Points on a hilly landscape, in no order, each with its height.
From any point a ball rolls to the lowest of the 2 points nearest to it. It stops when none of these is lower. Distance is the straight distance between rows; heights are no part of it.
tova: [ 22 -11  -1 -35  -9  31   8 -17 -33 -19  14  10 -12  -1  10 -10 -12   6
  -2 -14  18  18  -2 -13  22  15]  height 573
vule: [-17  29  18  35  44   0  10  -1  14  -2  -4  -6 -13  -5   1 -22 -22  29
  17  11   4   0  20  -7 -25   1]  height 575
motib: [ -1  -7  19 -39   4  -4   6   8  22  11 -14  -4  14 -10 -15  37  -1  -5
  -1 -22 -12  -6 -10   1  22  16]  height 232
Miri: [ 15  38 -20 -16 -16  10 -11 -19   3   8   3   2  15 -15 -11   6   4 -27
 -25 -26   3 -13  20  21   9 -10]  height 637
Nosag: [  4  -5 -21   5 -13   9 -19  -2  11  -2  15   3 -16  -6   4   5  14  -4
  -7 -15  -4  -6  11   6  14  11]  height 344
mora: [ -8  26 -11  -3  -6  -8 -25  35  10   6  12  25  -6  10   3 -10  11 -14
   4  10  -2 -25 -20  20  15 -15]  height 174
lor: [ -6  -6  26  10  28   9   1  11  30   5 -14  -8 -14   2  -1  -4   7  43
 -13  21   6  -6  -1  12   2  25]  height 492
sege: [ -1  20   6  22 -26 -25 -18 -11  -4  24 -42 -11  13  15 -13 -14  13 -10
 -14   3 -15   4   9  -1 -14  -9]  height 562
reki: [  7  -1 -25  10 -38 -23 -15 -12 -20   2  -7 -21  14   9  14  16 -12  -5
 -18 -14   0  16  30   1 -15 -18]  height 358
kibi: [ -3 -25  30 -25  25   2  29  12   5 -25  15  -6  -1  10  -9  -2 -19  38
  24  22   2  16 -19 -14 -21  38]  height 669
miba: [ 32 -21   6   8  -8   5 -17 -24 -20  -7  -6  -5  -7   3  18   6 -17  -4
  13  -7   6  23   9 -18  -7 -27]  height 857
tov: [ -8  11   8  -9  43  20  23  15   5 -18  31  12  -3  -5  17  -2  -9  17
  -1   7  19  -7   1  -4   0  17]  height 603
rirul: [  7 -23  13 -42 -50 -26  16  -5 -14  14   6 -21  12  13 -25   8  -1  15
 -15 -31   6   4  -2   7   5  -5]  height 391
ruki: [ 21  -6  -1 -22 -25  -2   2 -21  -4   1  18 -23  -3   8  -8  23  -4   5
 -17 -29   2  33  12   6   7  28]  height 339
diz: [ 14 -22  32 -34  11   9   3  -5 -17  11  -4  -2  -5 -24  -7  22   5 -22
  18 -23  15  -3  -9  -4  23 -36]  height 627
dad: [ 10 -22   3 -53  -2 -14  16   8   4  19 -10 -23   1  -6 -17  27  16  -2
  -8  -9   2  -3 -20  10  24  22]  height 134
rivem: [-12  14  10  21  13  10   1   0   3  -3   6   8   6  21  19   4 -26   0
  13 -28   0  19  -6 -17   7   2]  height 486
mit: [-30  14   3  17  18   5 -11  14   2  14   9  13 -31 -11  11 -23  20  -5
 -12   1  -1 -10   1   6  -2  -3]  height 426
Dipo: [ -6  -1  15  23  36   9  13 -14  18  -7 -17 -20   1  -5   7   9   6  31
  -9  29  10  14  -2  -2 -17  25]  height 530
mupi: [-10  27 -22  13  24  -1   6  -7   0 -40  27   4  15   2  25  10 -31  20
  22  29   7   6  14  -6 -32  -8]  height 300
bogez: [ 34 -13   3 -11 -18  10  -6 -17 -11  -7  -2 -10  12 -20 -12  15  -2  -9
 -20 -29  15  15  13  10   5   8]  height 428
bibo: [  0  10   9  17  31  -5  -4  28  32  16  -2   5  -6  10  -6 -26  14  10
  16  33  -6 -17   9   1 -11  -4]  height 546
nopip: [ 22  27 -22   8   2  -3  -4 -21  -3   2 -11 -28  22  -1  10   2 -14  -6
 -31  -7  25  15  22   6   2  -1]  height 684
biv: [ 11  29 -13  31  19  20 -20 -28  17  10  -5  -5 -11 -14  -6  11  10 -14
   9   9 -17   2  10   1  -6  10]  height 429
nuka: [ 19 -34  32  -6  -8  29  10 -28 -31 -34   6   1  -1 -12  14  13 -15   7
  -3 -13  11  24  -4 -10  -5  -9]  height 729
dur: [ 13  20 -24  -9  17  22  -2  -8 -23  -7  23   1  -2 -18  -1  -8 -15 -15
  -7 -18  30  -1 -25  -1  12 -25]  height 735
Varun: [  4   3  42 -11  13   6  -7  22 -10  14  -7  14  -5 -13   3 -14   2 -18
   0  -7   6 -37 -14   0   3 -29]  height 533
ravo: [-13   7 -16   2  24 -14  19  14  10 -25   8  -3  23  21  21 -25  -3  37
  13  42  17   2   8  -1 -16   0]  height 497
zub: [ 26   8  -5 -30   4  27 -10 -17  -2   8   3  14   3 -30 -10   4  12 -27
 -16 -22  -6 -24  16   5   7 -17]  height 618
vor: [ 12 -11 -20 -22  18  13   1   8  25  11 -12   9  -3  -3  -6 -12  12  16
   4  23 -18 -27   3  -4   3   6]  height 550
tuno: [  5   5 -29  -5 -34 -27 -14   0  23  14  13 -18  -1  18 -14  -1  14   2
 -14   3   9  -2  30  22  20  15]  height 437
vite: [-28  -7   4   8  -8   2   2   2  -6 -23  -7  11  22  -1  -9 -30  -6  14
   4   1  -9 -10 -12 -15  -9  18]  height 435
rafo: [ 16  -1  32 -28  19  15   0  15 -23   9  -7   1 -10 -17   3   2  -6 -21
  -8 -26  17 -18 -16   7  19 -20]  height 581
tefiz: [ 13  -4 -10  17  -1   4  -9 -35 -24  -5 -23 -14  25 -34   5  10  -5 -11
 -11  -2  -9   5  16  -5 -29 -14]  height 598
Vamum: [  9  -1 -24  13   7  17  -4 -20 -19 -10  19   8 -14 -23   5 -10  -8 -13
  14   5   1   0  -1 -17 -15 -21]  height 541
Dob: [-22   7  10   9  -3   6  -2  -1  19   8 -41   0  11  -1 -28  -5  12  14
 -19   8 -13  -1   3   2   3  22]  height 360
vazun: [  6 -17   9 -45 -28 -12  27  12 -32 -16  11  10   6  11  14  -1  -3 -10
 -11  -4  27  13  -9  -3  12 -12]  height 470
fetag: [-10  27 -29  28   0  -2 -14  -1   2   0   2   2   1   5  13 -20   0  -5
  -8  14   1   4  11  -2  -9  -8]  height 494
kuvob: [-18  23 -19  36   1 -22 -15   1  -4   9 -30  -5   9  13  -4 -26   6  -8
   3  23 -20   4  10   0 -16  -5]  height 528
Leg: [ 19  -3  13   0  34   6   8  15   5   6  17   3 -18   2  20  12 -21  -2
  42   1   3  11   6 -20  -1 -18]  height 778
som: [-11 -37  -1 -36 -31 -10   9  17  15  13 -31   4  -4   3 -25  10  14  27
 -23  -9 -14  -3   3  15   4  -4]  height 188
Ges: [-21 -18   6   6  -4   5   4   8 -11 -28  -5  11  10  18  21 -33 -14  30
   6  -1  -1   3  -5 -12  -7  12]  height 482
Genip: [-21  61   5  40  18  -2  -8  -6  25  12 -13   5   0   2  -8  -7  30  -7
   0  40 -10 -10   8   9   8   9]  height 623
Kugar: [-19  22  38  28  26   6   4  14   9  -4   7  16 -21   9   5 -19 -20  19
  18 -14   3  -5   9  -6 -20  -4]  height 543
bopa: [  8 -21   6 -24 -40 -11  -1  -5  19  11 -36  -9  13  -6 -39  13   9  27
 -27  -5  -9  -4  -8   7   0  13]  height 262
Far: [ 28 -23 -13  -1  10  19  -5 -14 -23   0  29  -5 -20  -8   2   7   4 -11
  14   5   4  18 -12 -10  -4   4]  height 599
sukit: [ -9  -1  -5  41  15  10 -11 -16 -11  -4  31  13 -19 -21  -3 -13  -8  -8
  22  20 -11 -15   1  -8 -33  -5]  height 487
sonok: [ -9   8 -25 -16  -7  -7  15  -5  25   6   4 -24  -1  16   2  -2  23  12
  -7  19  11   3   5  19  45  35]  height 408
nuzed: [-11  33  41  26  37 -11  -6  18  26  -6  -8  26   3 -10  -6  -6  18   8
   8  32 -19 -27  17   5 -38   2]  height 231
pebaf: [-32  15 -29  30   9   4   0  15   4  -6  10  20  11   9  16 -11   4  12
  10  20 -11   1   6  -7 -11 -13]  height 518
tep: [ 18  -6 -11 -24 -17 -26 -15   8  23  11 -12  -5   5  30  -1  -7   1   9
  -8   6   2   6   9  21  26  13]  height 471
radeg: [  6 -21  -1  -1 -15 -12  -1   6 -16 -25  -4  -7  19  31  17  -3 -12   5
  -3  12  16  30 -21   0  -5  27]  height 659
Rofo: [ 14 -10  -1  16  18   3 -18 -13  10  13 -27  -3 -10   7  -6 -20  -6   8
   8  23 -22  -7   8  -8 -16 -12]  height 503
Gavik: [ -8 -43   4 -19  17   3  27  18 -10  11  -3   6 -16  -8   5   1   4  12
  17  -2  -6  -3 -16 -10   3   3]  height 563
melur: [ 39 -15   9  -2 -23  22 -21 -33 -17  -5 -12  -9   5 -31 -24   4  -4  -6
 -16 -26   4   4  16   6 -15 -13]  height 491
sireb: [ 16 -14   2   5 -39 -23   0 -12   0  -1  -2 -36  -4   7  -6  18   3   5
 -30 -24   5  31  10  10  -2  30]  height 275
kefas: [ 18  -9   1 -44 -11   5  31  -2 -24  -7   6  -3   9  -5  -4  13  -6 -13
 -11 -11  26  -5 -20  -6  13 -10]  height 601
nunuz: [  8 -41   4 -28 -30 -16  24  26  11  11 -26   1  17  20  -6   9  13  19
 -20  -1  -2   9   5   0  10   1]  height 28
ruga: [ -4 -23  -4  17 -53 -11 -12 -10 -26   5  10   1  -4  -5  -5 -16   1 -13
 -12 -17   6  -4   1  12  -9 -19]  height 268
Kimim: [ -1  34  14  34  39   5  13 -10   3  -2 -13  -9  -6 -12   2   0  -5   8
   6  11  -4   4  13  -8 -26  -9]  height 566
moman: [-20  13 -13 -11  12  10   6  -6  30  20 -13 -11 -12   5  -5   4  10   7
  -2   0  -7   2  -3   4  44  33]  height 376
lifu: [ 13 -39  10 -40  23   8  19   9 -18  -3  20   4 -33   0  11  -1   1   0
  26  13  -3  11 -23 -16  12  24]  height 626
Runab: [  3  26 -19  -1  15  29 -12  -8  -1  -9  28  27 -11 -22   4  -4  -3 -10
  10   0 -10 -29  10  -8  -3 -19]  height 584
vodu: [ 10  14 -11  20 -23  -3 -28 -19 -30  16  15   3 -15  -1  -6  -3  -9 -41
   7 -22   8   6  -9   6  -1 -44]  height 641
gug: [-14  29 -24   3  10  13  -2  -6   9  28   6   4 -18 -25 -14  20  18 -32
 -11 -23 -14 -10  18   1  19   8]  height 465
gurig: [-39  11  22  27  15 -10  -2  12   3   1 -11  26  12   7 -14 -33  19   1
  15  21 -45 -17   7 -10 -32  -7]  height 150
Gefir: [  4 -29  27 -34  10  -2  -3  25  15   6 -16   6  -2  -1   6  33  13   5
   7  -8 -16 -15 -18  -8  14  12]  height 257
ruveg: [-21  -3  -1 -38   2  -1   7  28  -6  -4  16   4 -16  16  23  12  10   4
   0 -21   4   0  -7  17  45  39]  height 271
kire: [ 18  -7  17  12   6  17 -22 -15  27 -12 -12  -5  -6   8   5  21   2  15
 -11  14  -2  15   0   6   7  36]  height 749
Sina: [-28  14 -31  -5 -14  -5  16  -8  23  31  -3 -15   5  -5 -26  24  32 -14
 -18   7  -7  -9   8  19  23  20]  height 583
doko: [ 39 -25  32   0  16   7   3  -5 -10  -9   2  -3  -5   7  11  18 -24   4
  33   0   5  20  -3 -22  -5 -22]  height 818
Mozuv: [  1   7 -34 -14 -21 -15   9   3  19  30  24 -24 -16  17  -5   7  12  -6
 -14 -11  14   5  16  21  22   1]  height 410
nore: [-15   4 -35 -15 -42 -20   7  11  -7  11  31   1  -7  13  -7   8   0 -19
   7 -30   0   3 -18   6  28 -12]  height 577
tufes: [ 11  26 -15  -2  11  18 -10 -18  27  20   1   1  -7 -17 -16  20  22 -23
  -1  -3 -26  -3   8   6  24   6]  height 450
nuvil: [ -8  25 -21  16  -9 -11  -4  -3 -15  -7  -9   8  12   2  16 -10  -8 -10
  -6   4   1  -7   9  -3 -17 -40]  height 460
kepof: [-31  24 -31  11 -29 -13  11 -17  21   5 -17 -11  19   5 -18  -1  21  -3
 -15   5 -11  -6  20   8  14  15]  height 571
nedu: [ 11  10  13  27  41   5   0  -2  -1  -4   2  -9   5 -16   3  -7  -1   4
  17  24   0 -11   1 -10 -54 -15]  height 521
dolo: [-17  10   0  19  17   7  12   4  24  -2   3   7  18 -13  -5  11  -1 -16
  32   9 -19  -7  -5 -17 -11  -2]  height 467
suk: [ 10   2   0   8  17   7  -8   6  23  22 -20  12 -12  -3 -10 -14  18  10
   4  25 -19 -19   7  -3 -16   3]  height 529
ranu: [-38   1 -34  16 -28 -23   6  10  26  11  -7  -3  22  13 -17 -10  31  -7
  -4  18 -13  -4  17  16   9   2]  height 559
Zose: [  5 -27   9  16   9   0 -15   3  22 -12  -2 -13 -14  20  14   7   8  25
   3  33  -1  27   2   8   6  44]  height 737
fomut: [ 19 -16 -11 -21   3  -8  20  -1  18  22 -17 -20  -5  -4 -19  13   9   1
 -19   9   2  -2  -6  -1   7  11]  height 273
div: [-21  28  20  43 -12  -1 -24 -19 -11   6 -25  12   6 -14 -13  -6  18 -14
 -31   6 -30  -1  13   4 -20  17]  height 462
Fefo: [ 20  28 -42 -24 -20  -1  -4  -7  -8  11  27  -3   4  -2 -12  -1 -14 -12
 -23 -22  15  -1   8  25  16 -15]  height 660
Lal: [  3   0 -14  13  11 -11   7  19   7  -6 -13  -4  27   7   6 -30   5  11
   2  42  11 -10  -5   7 -21  -9]  height 551
Zoten: [ 18 -16  15   7   3  18 -14  -2  18 -30  10  -3  -4 -16  13  30   3   7
 -12   5   5  17  -9   4  -7  34]  height 765
dano: [ 17  45 -32  10 -10  11  -2 -27  -1  -1   4 -10  15  -9   3  15  -1 -21
 -27 -19   6   7  29  12  -5 -13]  height 655
peka: [ -4   1  15 -43  11  14 -13  10  17 -13   8   1 -12   5  12  10  -4  13
  -1 -29  -2  -4  -6  16  31  34]  height 166
zirir: [  0  17 -20 -32   0   2  -9  26   0  -8  25  28  -6   0  16  10  -3 -10
   7   6  14 -21 -20   3  18 -15]  height 265
Sas: [ 15  30 -12   1  11  33  -9 -18  -6   3   8  24 -10 -23   2  -5   9 -27
 -13 -12 -13 -16  22  -1  -8 -28]  height 600
kefi: [-11  18  22  37  -4   7 -26  -9 -25   0  -6   8   0  -8 -10 -17   0 -21
 -15   4  -9 -13  -7   2 -27   1]  height 436
faner: [ 15   7  -1 -18  -4   0  12  -7 -26   2  11  -8  14  -5  -4   8 -17 -32
 -10 -24  38  -6 -31   0   7 -21]  height 700
Med: [ 11  14  -5  -1   7   9  12   4  -2   5   0 -15   0  -5  15   4  -8  -7
 -38 -19  32   9   3  12  12   3]  height 717
Raz: [-12 -24  21 -16  26  -7  23  22   9 -18  21  -1 -14  30   4  -3  -2  38
  30  27  -2  34  -2  -8 -12  40]  height 703
zetok: [-12   5 -22  11  22  -8  10 -13  -9 -36   5 -12  20  14  34  -3 -14  32
  14  40  -4  13   5 -13 -22   4]  height 422
dibog: [ -1   9  -8  28   1   4   4 -28 -14  -7 -35 -24  25 -13   6   8 -15   9
  -4  -4  -2   8   7 -14 -26   5]  height 587
Nuzo: [ -3  11  -5  -1 -18  -3  -3   4 -15  -4   3  27  -4  -2  12 -12  -5 -13
 -11   1  10 -21   3   3   0 -44]  height 414
figup: [  6  -3 -11   4 -24 -22 -21   5 -17 -21 -14  -8  32  23  12 -12 -20   3
  -9  -5  15  11  -6   7  -9   3]  height 612
luk: [-29  19  10  40  25  10  -9   7   1  17  33  29 -36 -14   5 -15  -2  -6
  16   7 -14 -16   0   0 -16 -18]  height 455
Rivi: [-11   3   3   6  14  -3   6  16  13  -5  -3   2  -9  29  16 -11 -10  15
  17  -5   2  24  -8  -8  25  20]  height 432
Zoru: [ -6 -21  -1  20 -41   5 -16 -31 -28  -8  -4  13  -3  -7   5  -5  -9 -18
   9 -20  -6  -2   3 -16  -3 -28]  height 350
Sazof: [ -3  19 -10   9  15  -1  23   0  20  -2  -9 -13  23   7   2  13  -5  -5
  16  20  -4   2  -2 -11  16  12]  height 423
palo: [ 29   7 -19  12  -8   3 -29 -31 -39  -4  11  -2   1 -20  -4   0 -11 -34
   6 -27  18  13  -6  13  -3 -34]  height 605
nud: [  9   0  27 -19  21  21  -9   7   8  -5   2   5 -15 -17  12  27  -4   5
  -3 -23   0 -10  -6  16  19  25]  height 74
pes: [  6   0 -21  32 -11  10 -15 -19  20  14  10 -19 -21  -2 -14   7  20  -7
 -21  -1   0   3  22  19  10  19]  height 379
Ped: [-18   8  -1  17  28  -9  10  29  18  11 -15   2   2   7  -2 -37  20  18
  -3  51  -2  -7   7   4 -14 -17]  height 567
rufan: [ -7 -21   0   7 -26  -4   3  11 -25  -2  13   6  -7   1  13  -9   3 -15
  -4 -23  17   8 -11   6   4  -9]  height 126
kekep: [ 11   2   0  -9  24  17  13   7  -7 -12  29  14 -17   1  22  21 -14 -10
  27 -18   2  19  -6 -13  13 -22]  height 745
Donu: [-18  14  26  29  11  17 -12  -5  -1 -12 -11  19  -1   3  15 -11 -23   9
  15 -21 -10  -2   5 -18 -12  -5]  height 519
sav: [ 18  -9 -35 -15   0  -8  24  -2   8  24   2 -26  -2  -5  -9  21  14 -13
 -18  -8   5   6   5   6  18   2]  height 355
Talop: [ 28 -10   4 -35  22  11  29  -6  -3 -17   1  -1   6  -3   9  12  -6  15
  -5   9   9   3   6 -20   3   6]  height 644
Pud: [  8  -9   5 -23 -42 -13  15  -8   9   6 -20 -12  30   1 -21   7  -2   7
 -25 -23   0 -16   5   4   0   6]  height 325
Pum: [  9 -11   2   1  -5  11 -18  -4  -3   4  -4   3  -6 -19  -8   4   2  -4
  -9  -3   3 -19 -14  -2  -4  15]  height 283
Dazap: [  8  17   2  14  -9 -18 -26   9  14  22   0 -15   6   5 -12   7   8 -30
  -7   1   6  -3 -10  16   0  15]  height 184
Mugo: [-16 -10  14  10  15   9   1   7  17   4   4  12  -2 -10  -6  12   8 -10
  23 -13 -24  -5  -9 -19   2  20]  height 490
gokip: [-32  -1  12   7  30  15  11  21  16  13  -9  -3 -21  -3   2 -19  14  18
  -9   8   1 -19   0   8   3  19]  height 461
tibi: [  2  13  -8  40 -11   3 -16 -24   8   8 -13 -14  -2 -11 -18   3  17 -23
 -19   1 -20   2  15   5  -6  11]  height 403
Tipan: [ 13  -4  -8  15 -41 -22  -7 -21   0  29   1 -43   9   1 -29   7  -1   6
 -26  -8   0   9  14  15 -14   8]  height 201
Nivud: [-21  17 -15  25  12  -1  15  25   9  14  15  -2 -26   5  12  -2  15 -10
 -17   0  15   1  -6  14  12 -10]  height 390
luban: [ 24 -13 -28 -22 -23   8  17 -27 -11   6   8  -6  -1  -9 -11  23  -3 -29
   3 -30  -9   8   7 -17  15 -20]  height 761
Makip: [-25  44 -15  32  13  -4  14  -4  30  11 -12  -5   3   4   1  12  26  -7
  -6  24  12   0  16  18  14   6]  height 609
Nutiv: [ 16 -34 -10 -28  -3   7   9   4 -20  -4  27  -2 -23  -6  10  16   7 -11
  -1   6   6  10 -16   2  17  17]  height 648
Sido: [ -7  36   5  17  10  -8 -11  13   5 -27  18  20  14  -9  18  -8 -11   3
  12  17   3 -25   5  10 -31 -22]  height 260
Galat: [-13 -12 -13 -39 -33 -32  -3  19 -11  16  29  -8  -8  15  -4   5  -2 -10
   9 -25   0   0 -16  17  33   3]  height 549
Vuf: [ -8 -19  -6 -51 -15 -16  28   2 -14  21   2 -13 -11  -3 -21  21   7   1
  -5 -23  -7  12 -13   0  31  24]  height 239
Guk: [-18 -17  17  -5  12  11  -5  24  -1 -19  19  18  -6   4  18 -28 -15  32
  14  -3  10 -11   0   5 -12   2]  height 531
serup: [  3  24 -34   6 -22 -20   7  11   2  21  -6  -3   7  15   7  -8   1 -15
 -12 -12   5   4  15  -2  -1 -46]  height 502
mitem: [-14  38 -14  18  24  12  -7  -4  18 -35  35  12  13  -3  29   6 -20  14
   9  23   1 -16  17   6 -20 -18]  height 194
pebat: [  1 -18  -8 -37 -58 -31  21  -7 -30  14  24  -8   1  10 -11  -2  -1   5
  -5 -31  13  -1   7  11   6 -16]  height 445
puned: [ 15 -35  10 -28 -10  -6   9   9 -11   7   6   4 -15  -3   6  27   7 -23
  21   1  -1  -1  -6  -5  20 -36]  height 663
dod: [ -9   1  -4   6  16 -18  16  20  23   7  -8 -13  11  25   1   8  10   4
  18  23   9  18 -16  -9  21  18]  height 368
lep: [ -4 -15   5  35 -10   3 -26 -29 -41  -7 -15   5   2 -11   0 -14  -6 -15
  16  -7 -14   6   4 -15 -23 -29]  height 407
kif: [ 10  24 -21   1  -9   4 -14 -18 -17   0  14  16 -11  -1  12  16 -14 -39
  10 -11  12   2   0  -2  16 -70]  height 674
mot: [-46  -3 -14  23   2  -8   7  16  17  -5 -16  12  18  17   3 -12  23  11
   6  22 -21  -2  14   1   1  -2]  height 540
lelu: [ -7  -7  52   6  30  -5  -6   3  19  -4 -29   9  -2  -3 -33 -12 -10  31
  22  10 -32 -11  -3 -13 -37   1]  height 362
tol: [  5 -17  39  -5  19  12  -5  25  12   1 -14   8  -7 -14   5  27  12   5
  -4  -9  -5 -12  -6   1  -1  -4]  height 180
Poved: [  1 -22  15   1  30   3  28 -13  -4 -27   3   0   4   5   4  -5 -17  32
  24  11  -9  13   0 -32 -10  17]  height 592
Kap: [-15   2  37   8  16   0  -9   4  25  -8 -38   1  16  -5 -29  -2   4  31
  -7  25 -22 -13  -8   1 -25  14]  height 321
Ronu: [-10   0  23   4   7 -10  -5  23 -18 -12  11  12  13   9   9 -12 -22  -1
  35   7  12  -5 -21 -13  -8 -24]  height 430
nif: [  5 -10  -3  -2   6   9  29 -10 -11 -19   2  -3   7  -4  16  11 -13   5
   1  -4  -1  22  -2 -20  -3  14]  height 677
gegi: [  1  -3   5  -8  -5 -18 -20  26  16  36 -12  -8  -9   3 -10   7   8 -14
  11 -16  -8  -4 -20   8  17  18]  height 258
nad: [ -7 -26   0 -40  -5   7  14  -7 -30   4   5  -5 -17   2 -16  -7  -3  -6
  -1 -34   5   4 -24  -9  34  17]  height 366
bekim: [  7  16 -35 -10 -19  15  -7 -25 -19 -14  32   3   9 -11  -1   4 -13 -16
 -13 -23  21  14  -5  10  18  -7]  height 689
kono: [ 30   9 -15  17 -14   2 -24 -30 -29   0  -8  -5   5 -24 -13  -9  -1 -24
 -17 -10   3   0  14   6 -23 -18]  height 547
zuvo: [ -8  32   2  -1  -6 -16 -17  30   3  20  -6   7   1   1  -6  -8  11 -30
 -17   9   5 -16 -11  14   7  -9]  height 91
mefug: [ 21 -14   9 -16 -12 -12 -25   4  28  -4 -30   5  17  20  -4 -18 -10  16
  -2  15  -5  -6  -5  -4   8   7]  height 514
zile: [ -9 -10   9 -16  26   7  15   2  -2  -9  15  14 -16  22  13 -19 -22  28
  28  -3 -12  13  -5 -28  14  17]  height 504
ridi: [-14   5 -35 -15 -35 -15  13   4 -23   5  29  -1   3   4  -2  -2 -14 -17
  14  -3  14  20 -22  -8  19 -12]  height 610
tuzo: [-14 -13  -4   6   8  -8  14  43   5   6  20   4  -7   1  28   3  13  -8
 -10   5  21  10 -12   8   5  -6]  height 320
vul: [ 16 -43  16 -62 -23 -14  23  24 -17   2  -9   2   6  17   7   8   6  10
 -12  -7  10  11 -11  -1  15  -9]  height 289
Talo: [ -3  -2 -31  18 -36 -17  -8 -18  -6   3  -8 -24  11   5   4  -3   3   1
 -23   1   1   7  22  15 -13   4]  height 279
sanu: [ -9   2  45   0   7   0 -15  20  -8 -10 -10  25   9   3  -2 -16  -9  -5
  19  -3  10 -33 -26   1 -16 -20]  height 493
Fulo: [  2 -16  27   9  25  -7   5  -2  10  -3 -10   5  -5  -4 -24   1 -20  23
  41  21 -18 -10  -1 -19 -31  -7]  height 409
depe: [-19  25  -9  17  -7  -4  19   1  37  11   0 -18   0  -5  -3  17  43  -6
 -20  19  10 -17  20  33  25  11]  height 595
Gidok: [-13   3  15  -1  34   2   0  35  10  -3  31  10 -16   8  16 -26  -8  22
  14   1  18 -19  -6   8   0  10]  height 564
pem: [-18 -28  24  11 -35  10  -3  -7  -8 -14 -18   3   5 -15  -7   6  -9   1
 -14 -35   0  -5  -5  -8 -14   3]  height 799
ger: [-15  20  39  31  30  -6   3  -1  31  -5 -24  -4  16  -1 -14 -11  10  32
   8  45  -9 -11  14  10 -35  15]  height 274
funu: [-10  18  -5  34  20  11   5 -17  -2  -6 -33 -15  15 -13  11   1   3  20
 -19  16  -4   3   9  -3 -25  14]  height 565
kemo: [  1 -11 -13 -27 -19   8   0  -5 -34  -4  24   4 -19   6  -5 -23 -14  -3
 -13 -25  13   6 -19  -2  27  21]  height 469
ratas: [  6   7  10   7  20 -13 -13  25   3 -13  24   7   7   2  15  -6 -10 -12
  20  22  11 -15 -21  -4 -17 -11]  height 346
Moda: [  6  14  -8  -3  -4  16  -7  -6 -17   0  31  21 -19  -6  14  17 -16 -20
  15 -20   4  20 -10  -2  26 -39]  height 708
mipe: [  6 -39  20   0 -29  11   3 -29 -22 -19 -21  -6  19 -17  -6  16 -15   9
 -13 -20  -2  12  -6 -10  -9  -6]  height 779
luvo: [ 29 -17  22 -18   2  28  -4 -23 -34 -26  25   4  -6  -5  11  12 -11  -5
  -2 -28  15  30  -4   1   5  25]  height 657
lili: [  0 -14  -4  -4   9 -16 -14  19  19  19  -6  -3  -5  17  -2  11  20  -8
  14   6  -7  15 -25   3  23  25]  height 311
Romok: [  4 -13  20  21  -6  14 -20  -3   3 -23  19   6   0 -12  19  28  -5  -9
  19 -11  -4   6  -2   1 -13  16]  height 784
pago: [ 18  16 -17 -24 -12   2  -8   8  -5 -14  14  26  14   8  16  -4  -3 -11
  -3   2   9 -22   4   1  14 -26]  height 349
dud: [ 13 -24  -9 -36 -37 -26  -5  14 -22  18  28  -9 -14  17  -8 -17   4  -6
   0 -18  11   4   0  12  25  -4]  height 507
kabu: [ 14 -12   0 -43  28  15  21  13  17  -5  -7   0  -3   7  -2  -1   3  24
   1  15   1 -16  -6 -10  10  10]  height 582
pige: [-24 -19   8  17 -13  -2  -6   2   8 -10 -29  -1   7   8 -14 -11   2  14
  -5  -5 -15  14 -12  -4  -2  24]  height 393
zevar: [-23 -30  -1  -2   6  12  13  23  16  10   6  22 -13  -8  -4   1  17   4
  26   5 -25 -16  -3  -7   0   7]  height 513
gomif: [ -7   8 -42   2 -19  -8  17 -14 -18 -12   5   6   8  14   6  -2 -18 -11
   9   0   6  19 -14 -20   9 -21]  height 658
solof: [  1   3  15  -2 -26 -11 -21 -11 -14   0 -41   3  14  10 -18 -28 -10  -5
 -13  -9  -8 -12  -2  -1 -15  -7]  height 594
Dul: [ -2 -20   8  14  27  -4   1   6  18 -14  12 -13  -9  31   8  -8  -7  42
  28  39   2  24   8  -3 -12  41]  height 721
Nufe: [ 27 -24  -9 -12 -17  -2  19 -17 -16   5   2  -3   9 -10   3  27   5 -25
   7   2  -6   5   1 -17   7 -32]  height 714
vut: [ 13  -1  21  11   1  19 -21 -10 -16 -13   6   9   0 -30  -7  -9  -4 -21
  -6   7   8 -22 -14   3 -27  -1]  height 372
rim: [ 19 -18   2 -13 -13 -13  10   2   2 -13 -22 -10  16  31  14   3  -8  31
 -20  20  12  30   6  -3  -1  24]  height 704
Gugip: [  2 -16   8  40  -3  -8 -19 -20 -21   3 -34   4 -15  -5  -6 -28  -4  -6
   9   9 -26  -3   6 -17 -29 -25]  height 453
ruka: [-36  11  -7 -24  29  -4   1  13  15  10   5  -5  -9   3  12  17  18  12
   3  -7   1  -8 -16  25  41  43]  height 343
sufe: [  3  20  -5   6 -34 -20  15  16  -6  29  -7  -6   5   2  -7  -8   3 -14
 -33 -31  14  -9  20  15   5 -35]  height 534
Lubag: [-29  30  35  31  30  -3   0   6  14   6 -12  25 -11   4 -21 -30   9  11
  15  28 -42 -13  31  -9 -35  -7]  height 192
tekek: [ 20 -16  10  -5 -29 -11 -18  -4  -2  -9 -30   3  22   9  -1  -8 -16   3
  -2   4   0  -5  -4  -9 -12   2]  height 560
pimo: [ 11 -12  17  25  28   1  14 -12 -13   2   3 -10   4  -1  -8   0 -13   8
  39  16 -15 -13   0 -29 -44 -27]  height 466

For each start below, name the point where the ball stops.
figup -> dad
nore -> nunuz
pimo -> gurig
solof -> dad
Nufe -> mitem
Nutiv -> rufan
mipe -> dad
Sina -> zuvo
lifu -> zuvo
zub -> rufan
Gidok -> gurig
sege -> zuvo
